Points on a hilly landscape, in no order, each with its height.
From any point a ball takes the steepest step (drop divided by distance) to one of its 2 nearest points. It stops when none of these is lower. Distance is the straight distance between rows; heights are no part of it.
<909> height 7.52: [-23  -4  39   6 -19 -49  30   2  -8  28  -3  -9  36  22   8 -29 -15 -35
 -23  64   3 -45  44  39 -17 -39]
<1786> height 6.90: [-19  -9 -38 -23 -41 -28   6  39   2  11   2   5 -11  43  23  56 -45 -66
 -36 -15  -1  22  -1 -68 -37  10]
<235> height 4.65: [ -1 -44 -25  21  -7   8 -32  10 -37 -19  39 -37  -3  -9  49  -5  17   7
  29 -66   9 -10 -37 -36   8 -21]
<777> height 2.91: [-27 -19  10 -44  38  -9 -26 -27   6 -45 -49  -9 -35 -12   3  40  30  56
 -40 -23  22  11   4 -41 -14  29]
<1601> height 3.78: [-53  13  20 -32  25  48  20  22  59  -2  -8  -3  25  18  10  12  21   0
 -25  -9  29 -25 -21 -13  37  15]
<880> height 4.16: [-63 -23  49 -11  33 -27  18  33   5 -51  25  -3  44  -1  10   2   9 -11
 -79 -23  51 -39 -24  -5 -59  -2]
<274> height 4.08: [  8  29 -42  19 -13 -48 -44 -18 -21 -52  28  -1   6   9  55  -7 -11 -25
   4 -35 -26  31 -24 -36 -69   6]
<193> height 3.89: [-20   1   4  18  28  31  34  21  -6 -63  -2   9 -16 -18 -28  -3  41  47
   6 -43  11 -31 -33 -32 -37  -2]
<1689> height 3.79: [-70 -29  52 -27  38 -15  -2  56   0 -23  16 -29 -12 -17  -9  54  -2   2
 -61 -26  36 -30  -8 -21 -31   9]
<1217> height 3.28: [ -42  -11   22    2    8  -18    3  -32    8  -26   -2    8   13   19
   16  -27   26   13  -36    3   60  -31  -12 -109  -21    6]
<439> height 3.24: [ 58  17 -19  33  -1   9  14  -2  27 -32  25  38  -9   4 -25 -43  29  65
  38  28   4  -5 -21 -18   9  -5]
<1273> height 8.42: [ 44  24  45  18  30 -53 -28  -7  42 -27  31   1 -36 -40 -20 -11   1  26
 -34  96  -4 -16  10  10 -24   5]
<1773> height 7.60: [-58  18  -3  -7 -14 -10  -4  27  -2  53 -46   6 -15 -19 -34 -10 -41   0
   7 -31  -3  23   2  18  15 -20]
<690> height 2.19: [ 22 -23   7  38  18 -12 -23   3 -22 -60  83 -17 -28 -24   9  24  30  24
  13 -13   9 -13  -3 -67  -8  29]
<1576> height 6.45: [ -1  -6 -15   5   2 -19 -44   8  21 -14 -14   5 -28 -44   7   1  -2  69
   7 -16  19  28 -21  -1   9   3]
<500> height 6.92: [ 11  -5   7 -11 -19   3  66 -32  42   2 -37  -3   3  -7  27  43   4 -24
  29  12   3 -52 -13  77  -8 -19]
<902> height 7.15: [ -8 -13  54 -15  -1 -62  -4  -7  -8  27 -14 -34 -65 -25  10  32  -8   0
  -2  13  20 -23  -3   9 -38 -40]
<1565> height 3.56: [  5 -28   2 -12  -8  48 -21  37  34  21   4  28  50 -43 -16 -15 -37  32
  14  37   0   5   8  50  80  -9]
<1819> height 4.00: [ 18  -9  -2 -35 -19  44 -25   5  47  33 -20  18  47 -19  21  13 -19 -15
  18  26   1  18 -29  53  62 -14]
<827> height 4.19: [-50  32  -5 -23   1  63  52 -21  65   7 -20   6  20  27  23  12   9 -47
  10  -6  16 -35  -8  16  27  21]
<564> height 3.07: [ 51 -30  -3  -4   6  28  12  30   8 -16  19  20  33 -32 -29 -25  -1  45
  -3  53  -2  -4  -3  38  41 -24]
<458> height 3.61: [  8 -16 -20   9  36   2  -9 -32 -51 -57  78 -28 -40  27  37  -4  23 -57
 -22 -60 -21 -40 -30 -79 -44  38]
<1496> height 3.75: [-31 -13  33   5  -5 -40 -48  26 -42  27  27 -28  53  -5  37 -34 -29  -4
 -27  16   4  19  37  27  11 -29]
<547> height 7.57: [ -3   7 -51   8  18  -7  28 -28  34 -16 -43  47  -1 -30 -16 -45 -25  41
   6  25 -29   3  62  80  25  28]
<1543> height 5.85: [ 57 -29   4  11 -14  13 -51  39 -24  37  17 -19 -16 -19 -10  28 -14   8
  15   8 -25  35 -12   9  38 -11]
<378> height 3.35: [ 26  26 -25  22 -14  11  51 -12  16 -10   7  39  48  43 -15 -70  -3   8
  21  27 -23   9  29   7   8  -4]
<626> height 7.13: [-34 -21  36  -9 -26 -33 -31  10  11  59 -22  -9   9 -50  16  -5 -48  -3
  13  47 -30 -28  15  94  29 -26]
<1495> height 6.72: [-13  11 -44 -24 -18  13  16  33   1   5 -31  24 -18  40 -19  42 -34 -21
 -36 -33 -16  43  16 -47 -20  18]
<1591> height 1.12: [ 32 -54  15  12 -58 -68 -23   4  -7   1  32  20  53  -6  50  10 -26 -24
  -4  41  23 -15  -9 -33 -21 -56]
<1646> height 7.87: [ 10  38  -9  30  12 -15  17  40   2 -48  27  11  22 -15 -38 -27 -28  10
  -6  30 -32  12  42  40 -29  13]
<1179> height 6.73: [ 11  15  -8 -25  -8   0  44  14  55 -10 -52  11 -10  -4  21  67 -13 -31
   3  25  -5  -9  -9  44 -44   2]
<689> height 3.26: [-34  26 -16   7 -14  -2  14 -15  -3   9  -7  -8 -31  35  26  -1  17  -8
  11 -50  16 -18 -38 -63 -19  -7]
<97> height 4.07: [ 35  19  -9  31  12  20  31 -11 -50  -8 -42  -3 -19 -35 -48  -9  21  22
  58 -26 -22   4 -15  58 -29 -12]
<1614> height 5.23: [ 45 -35 -40   8 -11   3   1 -50 -33  19 -22 -15   4  10  19   0  10   4
  40 -19 -19  18  43  45  24  -4]
<714> height 4.32: [ 47  15 -18   1  20 -15 -34 -64  26 -37   7   0  -4   3  29 -22  51  47
   0  27  21  39 -40 -64   8   5]
<1389> height 5.96: [ 12 -37  -8  20 -31 -24  82  20 -25  13 -23  23  11  11 -16  -8  -9 -16
  27  16   6 -53  13  31 -53 -53]
<1479> height 6.53: [ 20  10 -35 -17 -19  10  46   4  -4 -15 -53  18  24  -2  13  49 -27 -58
  17   4 -33  11  14  73 -42  -1]
<1708> height 5.12: [-46   2 -58 -16 -33  52  37   2  42  16 -24  23 -21  42   8  24 -17 -19
  26 -69 -25   0 -16 -49  29  26]
<1552> height 7.25: [-38 -21  -5  -3  76 -40  34 -16   1 -49 -30  15  -6 -40 -11 -45  20  37
 -60  13  22 -34  43  67 -17  15]
<309> height 5.10: [-42 -12 -61 -26 -24  22   5   3  37   3 -66  31  16 -32  13  12 -23  25
  22 -54  17  24 -12  30  22   7]
<1736> height 3.19: [-29   7  40 -29  21  12   9   1  60   4  -6   2 -30  19 -10   6  23  35
 -35  31  35 -42   1 -65  25   8]
<463> height 7.34: [-45 -20  38 -15 -37 -13  26  15  -3  63 -22 -21  35  -6  22   5 -41 -58
   9  26  -4 -32  30  65   5 -25]
<1272> height 4.27: [-19  17  43  24 -15 -24 -62  20 -26  14  71 -34  44  17  28 -52  -8 -32
 -10  11   2   6   3 -26  -5 -21]
<60> height 4.43: [ 21  37   3 -11  52  83  14  26  -2 -21  -1   7   4 -25 -71   5   9  -9
   7   0 -33   7  -1  33  18  33]
<1524> height 4.58: [-39   4  -5 -13   8  23  12 -49 -18  -1 -47 -15  42 -19  34 -13  26 -24
   8 -48  16  15  -9  66   1  -9]
<168> height 6.81: [ -7   8  14   1  16 -44  -7  30 -16  22 -58   0 -61 -68 -55  -5  -3  41
 -13  19  16  -2 -28  13 -30 -38]
<1262> height 2.62: [  0 -12  12  41   3 -44 -23  -7  -6 -40  59 -15 -57 -32   5  12 -16  48
  10  15  13  -5  47 -38   3  46]
<795> height 8.70: [ 35  -8  23  21  -4 -92 -24 -45 -19 -15  26  23  18 -29  31 -40   0   9
 -16  75  23  -7  20 -10 -40 -20]
<1475> height 3.55: [-22  20 -21   0 -27 -22 -58 -12  20   4  13 -19 -12  10  66  14 -13 -30
  17 -40 -28  14 -51  -8 -35  -1]
<1556> height 5.26: [-13 -14 -47   1 -66  44  41   4  13  66 -10  32 -37  43 -20  12 -25 -19
  44 -53 -18   1  -4 -19  49  -2]
<1232> height 2.10: [ 33 -35  15  12 -36 -35  -9 -12 -19 -11  53 -22  25  33  58  28  -5 -54
   3  27   0 -27  10 -18 -27  -5]
<1441> height 6.32: [-15  14   8   2 -16   5  28   0 -49   2 -33 -11  29 -10   4  21 -24 -88
  33 -19 -43 -15   7  95 -64 -15]
<1201> height 5.16: [ 35 -19  -7  40 -43 -13 -16  45 -49 -21  38  12  28 -26  29 -10 -16  13
  66 -10 -48  -5 -13  30 -31 -30]
<1648> height 7.72: [  0 -26  41   3  17 -12  49   4 -14  -6   7 -24  37  18  12  10   3 -54
 -36  11  17 -34  31  45 -17 -15]
<1865> height 5.25: [-21 -28 -34 -16 -50  29 -20  -9  26  64 -47  26   2 -43  10  21 -30  31
  50 -39   4  32 -25  48  76 -11]
<426> height 5.02: [-29  10 -30  -7  17  41 -29 -20 -17  25 -21 -30  41  40  36 -19  26 -24
  -7 -45  17  30  -9 -39  29  -7]
<1882> height 3.93: [ 17   6 -12  21  -8 -19  38 -16  -5  -1  16  23  20  76  -2 -40   8 -20
 -19  24  -3  -2  35 -56 -20   1]
<1215> height 4.78: [-46  33 -32 -11 -12  41  46 -51   6  44 -32  19  39  25  17 -22 -20 -62
  38  -8   2   8  56  40  48  21]
<1071> height 4.94: [ 11 -31  -5  31 -49 -45  -4  -6 -21   0  33 -13 -17  -6  28   5  -2   3
  53 -29  14 -23 -37 -39 -29 -35]
<937> height 3.80: [  -3    3   -5  -27   41    0  -30  -47   34  -53   -5   12    5   17
   12    8   64   37  -41   14   34    6  -33 -106  -20   20]
<1018> height 3.31: [-34 -12  31 -27  47   2  -3 -73   3 -24 -48 -41 -48   6  23  46  54  23
 -24 -48  24 -10 -17  -1 -22  39]
<1067> height 2.81: [-35  -2  64 -27  59  47   8  -3 -13 -14 -17 -41  15 -24  -2  35  32 -42
 -32 -47  27 -23 -40  41 -14  21]
<1176> height 4.47: [ 18  28 -32  33  -9 -10 -33  -9 -10 -46  26   0  -7  19   8 -10  -4  20
  19 -24 -39  38   9 -22 -24  21]
<756> height 5.68: [ 26  -4 -27  11 -81  -8 -17  -1  10  75  20  35 -29  61 -11   7 -30 -39
  33  -5 -21   6 -30 -68  14 -33]
<798> height 3.67: [ 86 -25 -25  35  16  -4   4  30  -3 -49  44  43  11 -20 -40 -34   8  50
  27  47 -21  15  -3  14   6 -10]
<968> height 6.28: [ 17   9 -34 -23   3  24 -31  -6  24 -13 -41   4 -31  -9  23  39   3  25
  23 -21 -18  48 -19  -4 -17  15]
<261> height 2.85: [  6  -3   1   2 -31   7  26  14 -13   1  28 -30   0  22  44  33 -19 -61
  22  -5 -51 -23  -4  22 -22  -7]
<943> height 4.70: [-24  -6 -51 -17 -24  32 -32 -14  28  39 -10   9   7  43  27  -8   4  22
  -3 -32  14  34 -22 -57  58   9]
<1446> height 4.74: [ -9  39  16 -33  12 -13  35 -55  -1  23 -35 -32 -39  60   7  28  27 -42
 -27  -7  10 -24   9 -39 -36  15]
<796> height 7.27: [-26 -36   1 -34 -35 -59 -13   3   3  35 -37  -6  14   3  42  31 -33 -24
 -13   1  18   7  -8   4 -34 -40]
<1390> height 1.54: [ 24 -16  46   4  25  22 -36  25 -22 -16  70 -48 -21 -21   6  17  41  21
  -7  -5  19  -7 -21 -58  39  -3]
<526> height 2.97: [-33  -9  13   3 -48  -9  -3  73  22  21  36  19  17  32  -2  10 -41 -18
 -31  14  19 -17  -2 -65  -4 -21]
<204> height 5.62: [ 10  29   9 -21  18  44  12 -24  -5  35 -37 -35 -69  18 -39  24  29   5
  11   1  -5   8  17 -30  33  32]
<310> height 7.09: [-19 -30  -2 -21 -21 -54  26  31 -10 -12 -13  -9  -7  12  24  66 -29 -34
 -46  -7  29  -3   2 -27 -60 -25]
<1874> height 6.42: [ 76 -11 -16  20 -22   0  -2  -3  38  12  26  47  -1  16 -15  -6 -28  25
  28  62 -52  -3  29  38  30  10]
<11> height 7.64: [ 12  23  13   3  -3 -48 -52 -49   3  15  -5 -16   5  32  56 -14 -13 -20
 -25  35   6  23  34 -20 -23   3]
<1490> height 1.98: [-14 -35   0   2 -47 -81 -45   9  -1  11  24  16  10 -38  30  18 -22 -14
  -6  -1  43  16 -17 -83 -40 -47]
<171> height 3.68: [  3  18 -19  -9  17  10  22  32  29 -53  19   5  56  41   8  22 -16 -30
 -50  13 -18  17  18  -3 -27  16]
<1333> height 4.48: [  5   8  27  25  35 -22  18   9 -11 -65  60  -1   6  18 -25 -31  27  19
 -37   4  22  -7  29 -31 -24  25]
<1387> height 5.37: [ -1  -3  20 -19  50  -8  17 -33 -28  22 -55 -38 -83   1 -44  13  29  40
 -29  -3  24  -1  40 -14  18  28]
<260> height 8.00: [ 27 -16  -9  36 -15 -57  12  46 -34 -27  40  15   7 -10 -22  -2 -38  24
  -3  39 -22  -6  58  20 -20 -13]
<677> height 6.54: [-39  67  36  -6  45  27  38 -25  35 -28 -30  15  45 -13 -14 -54  35 -29
 -32   1   5 -19 -21  55 -48  -1]
<709> height 4.37: [-22  16 -18 -23 -34  40 -33 -25  60  51 -35  22  47  13  36  -3 -19  -9
  18  -1   4  36 -31   1  54   0]
<752> height 4.57: [-35 -10  10  -2   7 -28   5  28   7 -65  56 -20   9  25  57  48 -17 -53
 -42 -32 -10 -25 -13 -23 -61  31]
<1164> height 4.62: [-33  32  38  38  37   7  -1   6 -43 -22  25 -49 -40 -27 -25 -14   8  23
  16 -37 -20   0  22  56 -28  40]
<1872> height 5.44: [ 56 -63 -37   9 -44 -12   6  42  -6 -12  12  47  40 -20  14  23 -12   6
  49  11 -18 -12 -18  35 -24 -46]
<1671> height 6.33: [-34  -9 -18  -5  28  15 -28  38 -49 -32  10 -16  17  12   1  -4  12  15
 -48 -44   3  48   9 -57  -8  15]
<693> height 7.03: [-38  -1  27  -7  39 -35  23 -37  14 -10 -25   5  26  12  11 -50  14  14
 -61  19  40 -35  27  48 -12  -3]
<1100> height 6.03: [ 33  -5 -49   8 -64  11 -13  -1  56  26  38  54  12  58  -8  -1 -17   4
  16  12 -11  12 -17 -51  36   8]
<1667> height 7.42: [-27  -4 -42   8  37 -14  47 -17   7 -26 -50  32 -32 -18 -32 -39   5  79
 -22   8  13 -21  45  42  -1  14]
<1631> height 6.10: [ -1  -3  15  -5  47 -13 -55  24 -43 -47   1 -16  40 -18   1 -12  38  32
 -68  -9  32  40 -23 -54 -19  -9]
<277> height 8.26: [ 26  24  37  22  14 -19 -28  48  12  -1  38  17 -53 -30 -53 -21 -12  48
  -9  57  -4 -14  12 -12   7  11]
<134> height 5.78: [ 47 -25   9   3  24 -13 -43   6 -39 -29  35  -6  50  22  12 -21  24   3
 -36  23  27  34   9 -49  23 -12]
<981> height 7.73: [-35  47  -3  12  14  18  -8   5 -41  29 -42 -17 -31 -15 -43 -31   3  35
   7 -27   1  44  23   5   0  19]
<1694> height 3.36: [-45 -22  38 -21  39  36   3  57   9 -24  16 -31  11 -49  -6  37  -4   0
 -20 -33  17 -27 -29  31  12  -7]
<1323> height 5.22: [-14 -26 -25  28  -1  -8  12  24 -17 -15  -5   5   5 -75 -16 -45 -12  74
  23  -3  -9 -13  38  78  31  -9]
<1618> height 2.98: [ -4  38 -20 -19  -2 -13 -54 -40  40 -30  10 -16 -31  30  63  40  11 -28
 -10 -19 -11  16 -47 -77 -41  25]
<240> height 1.86: [-19  -9 -53 -18 -26  58  43  -7  18  48 -57  60  27 -15 -47 -27 -11 -24
  43   6  23   0  13  36  79 -13]
<684> height 3.66: [-24  -4  22 -12 -55  37  -2  37 -12  72  11 -10  21  -1  -6  21 -43 -63
  48 -10 -37  -4 -25  30  45 -17]
<1787> height 1.29: [ -9   8  10 -27  -3  57  45 -27  -2  58 -50   4  28 -13 -32 -25  13 -30
  19  17  23 -21  14  45  70 -17]
<1005> height 4.34: [ 13  32  22  21  17   9   4   3 -49 -15  -2 -39 -31 -21 -16   9  18 -18
  25 -26 -30 -11 -13  47 -49 -11]
<76> height 5.39: [ 30  -6  -3 -10   6   7 -46  -9 -18  29  -1 -18  41  28  25 -33  35  -4
 -26 -10  22  42 -23 -56  23 -37]
<1025> height 7.33: [ 46 -50  33  13  -2 -38  36 -43   0   3  30 -24 -49  -5  16  44  30  10
  31  11  37 -59 -15 -26  -6 -14]
<1039> height 2.49: [-20   4   3 -29  13 -25 -43 -34  19 -25 -14 -25 -70   5  26  66  21   9
 -21 -27   1  14 -21 -79 -23  47]
<553> height 4.28: [-27 -22  -2  -3 -14  40  13 -37 -57  39 -35 -15  64   5  21 -26  17 -74
  39 -37  13  -4   0  46  29 -27]
<468> height 3.76: [-23  -5  18  -4  -5  16 -22  95   1 -14  16  -8   1 -52 -32  19 -24  34
  -2 -24  -5   6 -30  11  -5 -30]
<1129> height 5.48: [ 56 -30 -29  18 -17  40   2 -32  -7  34  -8  12 -19 -22 -20  -7 -11  25
  49  15 -15  24  23  66  68  25]
<1146> height 4.92: [-44  -8 -61 -16 -22  33  -4  -2  45  29 -45  45 -14  26 -14   7 -21  37
   0 -46   5  39   1 -23  38  15]
<301> height 2.33: [ 13 -24  17 -21  52  26  18  18  21 -68  10  -4  42 -33  -8  -2  24  32
 -27  24   8 -11  -4  47  24   1]
<234> height 4.54: [-27  46 -25 -18  10  68  49 -43  48  -4 -28  43  25  -4  -1 -13   3 -40
  49   0   1  -2  31  54  55  46]
<1534> height 7.46: [-45  -3  10 -28 -62 -39 -10  35   4  57 -18  -7 -28  15  -2  44 -49 -29
   6 -33 -14  16 -18 -10  -4 -19]
<1639> height 2.48: [ -47  -25    8    5  -46  -70  -15   21   15    1   57   14    1   -1
   20   17  -34  -27   -9   12   44  -19    0 -113  -16   -9]
<1878> height 6.55: [ -9   2 -48 -29  19  20 -12  17 -25 -11 -49   8   9   9 -22  15 -18  25
 -42 -27   0  64  40 -23  15  30]
<80> height 8.12: [ 29  -8  26  44 -11 -50  26  34 -26  -6  47   9 -47 -18 -47 -10 -19  14
   7  59   7 -29  37 -16 -39 -10]
<1056> height 7.47: [-14  14  33   4  15 -75 -30 -71   8  -4 -12  -8 -19   8  35  -3  17 -15
 -33  27  41   0  24 -63 -49  16]
<559> height 7.71: [  7  34 -17   9  10   2  33   4  34 -46 -13  58  37 -27 -26 -31 -12  19
  27  30 -32  -4  28  83   0   7]
<1209> height 3.32: [-18  28   0  -2 -13  35 -11  34   5  11  13 -16   1  -2   9  14 -29 -34
  40 -31 -34  -2 -14  19  10   9]
<789> height 8.56: [ 46  25  46  21  37 -71 -27 -24  21 -41  41  16   3 -30 -17 -30  13  16
 -34  80  34   1   4 -54 -38  -4]
<1761> height 6.64: [ 41 -35   6  11 -64 -60 -52   3  30  57  13  54  -6   0  -1  -7 -51  41
  15  59 -12   5   2   7  15 -16]
<718> height 4.49: [-29  11  -1  12   8 -23 -15   3 -26 -51  20 -25  18  14  36  17  13 -36
 -27 -61  -6   9 -22 -13 -88  11]
<44> height 5.04: [ 18 -37 -15  38  13  -2  21  36 -11 -13  10  14 -44 -59 -46 -27  -4  98
  20  14  -3  -9  22  26  38  20]
<1432> height 1.35: [ 51 -12   1 -12  51  39  -5   4  34 -64  17   2  28 -30 -20  -8  59  69
  -5   3   8   8 -50 -11  23   9]
<1145> height 5.97: [ 57  25  -4  -3  18  -4  -4 -29  40   2   1  25  12  -7 -24 -46 -14   7
   3 101 -46  14  35  77  38  14]
<114> height 2.96: [  16   10   -5    3   35  -22  -42  -61  -27  -45   41  -26  -67    7
   22   35   32  -17   -7  -39   -6  -10   -6 -107  -36   51]
<1228> height 6.34: [ 64  -5 -57  31 -43   5 -29 -19  35  30  19  83  -8  32 -35 -22 -21  51
  28  24 -20  44 -14 -25  22   6]
<838> height 4.17: [ -1   0  14  21  53  -3  11  28 -30 -68   0   9 -21 -27 -54 -25  37  60
 -47  -9  11  -3  11 -15 -46  16]
<1358> height 6.91: [ 24 -12   2  -2 -38 -34 -46   6  26  46 -22  22   1 -50  16 -13 -40  47
  16  50 -31  -2  -9  67  17 -27]
<1868> height 6.11: [ 11  17 -22 -22  40  47 -34 -11 -13 -22 -26 -42 -59 -21 -12  52  25  25
  13 -49 -24  44 -12   4  16  42]
<312> height 3.44: [ 17 -11 -14  20 -48 -29   0  55  -9   4  33  34  41  52 -14 -15 -38 -17
 -21  37   6   7  30 -51 -20 -19]
<1757> height 5.24: [ 60  25   9  -4 -12  55   2  24  22  49  19  14  18  39 -34  -1   2 -20
   8  54 -23   8   1   2  57  -4]
<405> height 3.74: [ 52  19 -37  33  -1  31  37   5 -17 -12   5  11 -35  10 -39 -22  30  26
  66  -9 -39   4   2   0   1  12]
<1108> height 2.58: [ 21 -14   6   7   7  12  23  10  60 -14  21  39 -14  18 -25  -5   6  54
  -4  39  21 -26   3 -50  25  16]
<1143> height 2.28: [ 10  19 -60  16 -17  74  18 -19   3  28 -21  68  24  -5 -35 -44 -14  -2
  46 -17 -11  39  17  18  57  17]
<317> height 6.23: [ 15  71  18 -12  32  46  15   2  33 -16 -42   4  37  -7 -16 -18  30 -18
  -6  20 -20   4 -54  41 -38  -4]
<767> height 5.41: [  3 -19 -22  -7 -93   7  28  23  -2  83  15   7 -37  52  -9  29 -46 -61
  64 -27 -47 -17 -14 -29  33 -14]
<571> height 4.36: [ 19  37  -5   4  10 -27  37 -56  -2  10   2   3 -46  57  -1 -20  25  -9
 -12  18  16 -15  35 -73 -20  15]
<387> height 4.18: [-46  22   4   5  12  11  46  16  26 -48  31 -12  34  40  35  12  -5 -54
 -29 -11  -8 -34   4  11 -40  33]
<492> height 4.79: [ 34  38 -12 -11   6  67  14  32  24  -2   0  40  36 -10 -42  -4 -20 -32
  18  34 -34  24   6  31  36   2]
<273> height 4.77: [ 15  23 -14  10  30 -21   1 -71   0 -22 -28  -5  -2  17  18 -39  59  31
  -5   0  14  16 -11 -16 -21  14]
<990> height 6.09: [ 39 -36   5  19 -45 -12 -35  34 -18  41  65 -10  -2  16  -1  10 -32   1
  17  19 -12  10  20 -31  36 -10]
<342> height 3.60: [-40  31 -15   6   8  54  37  24 -17 -12   2 -19 -36  17 -26  -7  30   7
  25 -55 -12 -40 -54 -45 -30  -3]
<1101> height 6.14: [-13 -30  -1  20 -26   1  64   5 -63  -4 -19   5  51  -2  -3   2 -10 -44
  38 -25 -10 -45  21  80 -47 -36]
<1401> height 2.87: [ -67    4    2   22  -37  -38   25    6    2    0   26    2   -1   28
   36  -24   -5  -22   -2  -21   43  -39  -13 -115  -23  -20]
<1022> height 3.99: [-21 -21 -14 -28 -52  49  -4  -9 -40  63 -27   1  78   8  29  13 -27 -84
  48 -26 -13   5 -26  30  41 -31]
<96> height 5.92: [ 33 -21   2 -22  44  32 -30  -2 -15  -9 -15 -33 -25 -39 -11  39   8  38
 -16  -5  -6  39  20  39  48  39]
<1585> height 6.62: [-33 -19  22   4  34 -42 -17   5   0 -22 -36   3 -34 -64  -4 -19  14  80
 -29  -3  45 -15 -13  13 -16 -15]
<64> height 5.11: [ 38   3  13  16  40 -24 -12 -64  -3 -12 -12 -18 -34 -17  11 -26  43  56
   4  25  11  18  24  21   7  32]
<1305> height 4.09: [ 29   4   0 -17  17  50   0  62  -2 -11 -11   3 -29 -32 -63  26  11  33
   6  -3 -11  10 -30  -8  10   2]
<1650> height 5.60: [ 30 -29 -22   8 -63  24 -43  34 -18  77   5  17 -14   2 -45  12 -38  -8
  45 -31 -32  32 -31   1  30 -18]
<344> height 5.69: [ 42 -30 -12 -18  16  29 -15  -2 -31  38 -32 -10 -26 -65 -34   8 -12  10
  13  21 -10  31  43  75  68  10]
<346> height 5.66: [ 52  34   4 -19  17  56   0   6   1  48 -14 -10 -27  50 -37  21  27 -18
  -3  16 -12  19 -10 -47  23  -3]
<959> height 5.13: [-35 -12   8   1   9 -27  11 -32 -32  13 -20 -31 -25  14   5  -3  15  23
 -21 -19  32  -9  44 -11   3   1]
<1097> height 6.77: [-79  44  20   0  46  12  30   9  12 -46 -24  16  32  -4 -12 -56   5  12
 -49 -11  22 -20  10  31 -34  13]
<1634> height 5.54: [  -4   48    4  -11    6   34    6   -1  -45   18  -13  -33   32   46
    5  -13   15 -100  -18  -27  -20    8  -44   -5  -41  -15]
<961> height 4.72: [-11  35  32  32  30 -22 -23  -7 -18 -25  61 -20  34  36   0 -68  18 -11
 -26  -4   2   6  19 -26 -11  15]
<1803> height 3.08: [-12  -1  32  -7  33 -11 -34  17 -23  41 -13 -32  23 -34 -12 -46   1  15
 -41  33  25  13  19  27  34 -27]
<812> height 4.88: [-49 -11   2  -4  26 -28 -20 -44 -25  18 -44 -25  -5 -23  33 -17  -1  30
 -23 -50  24  21  28  46   0   3]
<24> height 5.40: [  8 -48 -22  -2 -55   5  -9  20  28  64  -2  36 -37 -11 -19  15 -23  41
  40 -18   2   9 -36  16  44 -31]
<618> height 6.36: [ 31 -33  24  34 -69 -34 -31  29  14  42  63  35  33  26   7 -13 -44  11
  14  70 -34 -16  33   0  35  -6]
<1843> height 4.99: [-10   9 -34  17 -15  22  26 -64 -19  21 -18 -26  13  29  36  -8  10 -27
  37 -35 -15  15  57  48  37  36]
<816> height 5.49: [ 61  21  14  16  30 -36 -11 -47   5  -8   3  -5  10   1   0 -56  19  32
 -10  70  -9  26  40  42  37  12]
<1809> height 0.56: [-45  25  23 -25   7  36  37 -47   0  68 -73  12 -16 -45 -34  -9  -5 -49
  45  -1  16 -18  -8  75  54 -22]
<991> height 5.14: [  8  21  -3 -28  16  13  28 -18 -51   6  -7 -38 -21  61  13  29  26 -87
 -41 -38 -14 -16 -31 -54 -54   6]
<972> height 1.89: [ 45  46  33   3  43  -2 -27   9  28 -66  55 -18   5   0 -11  16  14  11
  -4  35 -34  23 -11  10 -15  29]
<1767> height 7.88: [ 14  11   2 -19 -14 -37 -64 -21  -5  48 -32 -26   5  -6  43   3 -29   7
 -24  19  -7  46  20  34  22 -16]
<778> height 7.00: [-13 -26  45 -30  21 -28  17  28 -19   5 -28 -30 -68 -48 -43  49   4  17
  -9 -11  24 -35 -28  13 -34 -32]
<1402> height 5.91: [ 17  65 -13 -16  28  61  29 -11  -5  -4 -44  -8   0  31 -24  -6  39 -51
   2 -21 -14   0 -57  -9 -39 -12]
<924> height 7.89: [-32  -1  63  11  12  20  56 -12 -15  31  27 -61   1  24   2   9   7 -58
  -4   5  18 -59  17  59   0   4]
<922> height 5.73: [ -7 -33  -5   2 -50 -28  33  54   3   2 -11  37  24 -18  -3   3 -36   9
  -2  17  12 -24 -20  19 -23 -61]
<1811> height 3.77: [-37 -27  26 -45  29  27   0 -36  -4  21 -32 -45 -25   5  25  44  45  -3
 -31 -42  39 -15 -28 -21  32   4]
<1447> height 4.21: [  3 -33 -19  -4  36  27 -32   0 -48 -31  55 -63  -9  24  59  14  34 -41
 -14 -73 -12 -22 -47 -70   5  11]
<994> height 2.76: [ 32  18 -69  17 -29  25   7  -1  15   5 -11  84  55  46 -29 -48 -20   4
  33   8 -38  50  22  21  26  22]
<504> height 2.30: [  2 -27  52  -5  42   5 -31  15  -5  11  36 -45  -6 -16 -14  -4  29  41
 -40  23  43  -4  14  -8  45   0]
<331> height 4.85: [ -4  16   1  43  19  27  -5  26 -24 -29  37 -12 -51 -35 -45 -20  -1  61
  30 -27 -16   4  25  12  24  40]
<233> height 7.14: [ 18 -43   7 -13 -29 -17  34 -23  48   7   4   1 -28   1  34  44  -4  15
  27  21  19 -48 -12   9   4 -25]
<556> height 7.32: [  1  26  60   7   9 -89 -17 -56   2   5   6 -23 -44 -14  19  12   6 -11
 -35  38  26 -18  18  12 -62  -6]
<488> height 4.81: [  7  17 -25  37 -54 -10 -39  33 -21  -8  51  13  18  22  16 -17 -30 -10
  46  -9 -63  20  -5 -28 -28   1]
<1313> height 3.37: [-22 -23  42 -59  47  39  17  -7 -28  30 -25 -63 -20 -18 -23  61  25 -51
 -14 -33  21 -14  -7  25  31   5]
<412> height 2.88: [ -2  70  16 -17  44  16  -7  22  41 -79  43   1  55  18   1  -3   9 -20
 -41  28 -36  26 -22  11 -29  32]

Where does a ball stop that starts at each point below?
<1145> -> <1591>
<902> -> <1108>
<204> -> <1591>

Call two points neighbours if one is among the 2 nearest of the other. Go from one point of each pair to the other, from neighbour to neighbour, staying as low as possible. Name the highest point that can't be avoided.
<1039> / <1694> -> <1811>
<1390> / <1809> -> <961>
<564> / <1108> -> <439>
<1809> / <1591> -> <1882>
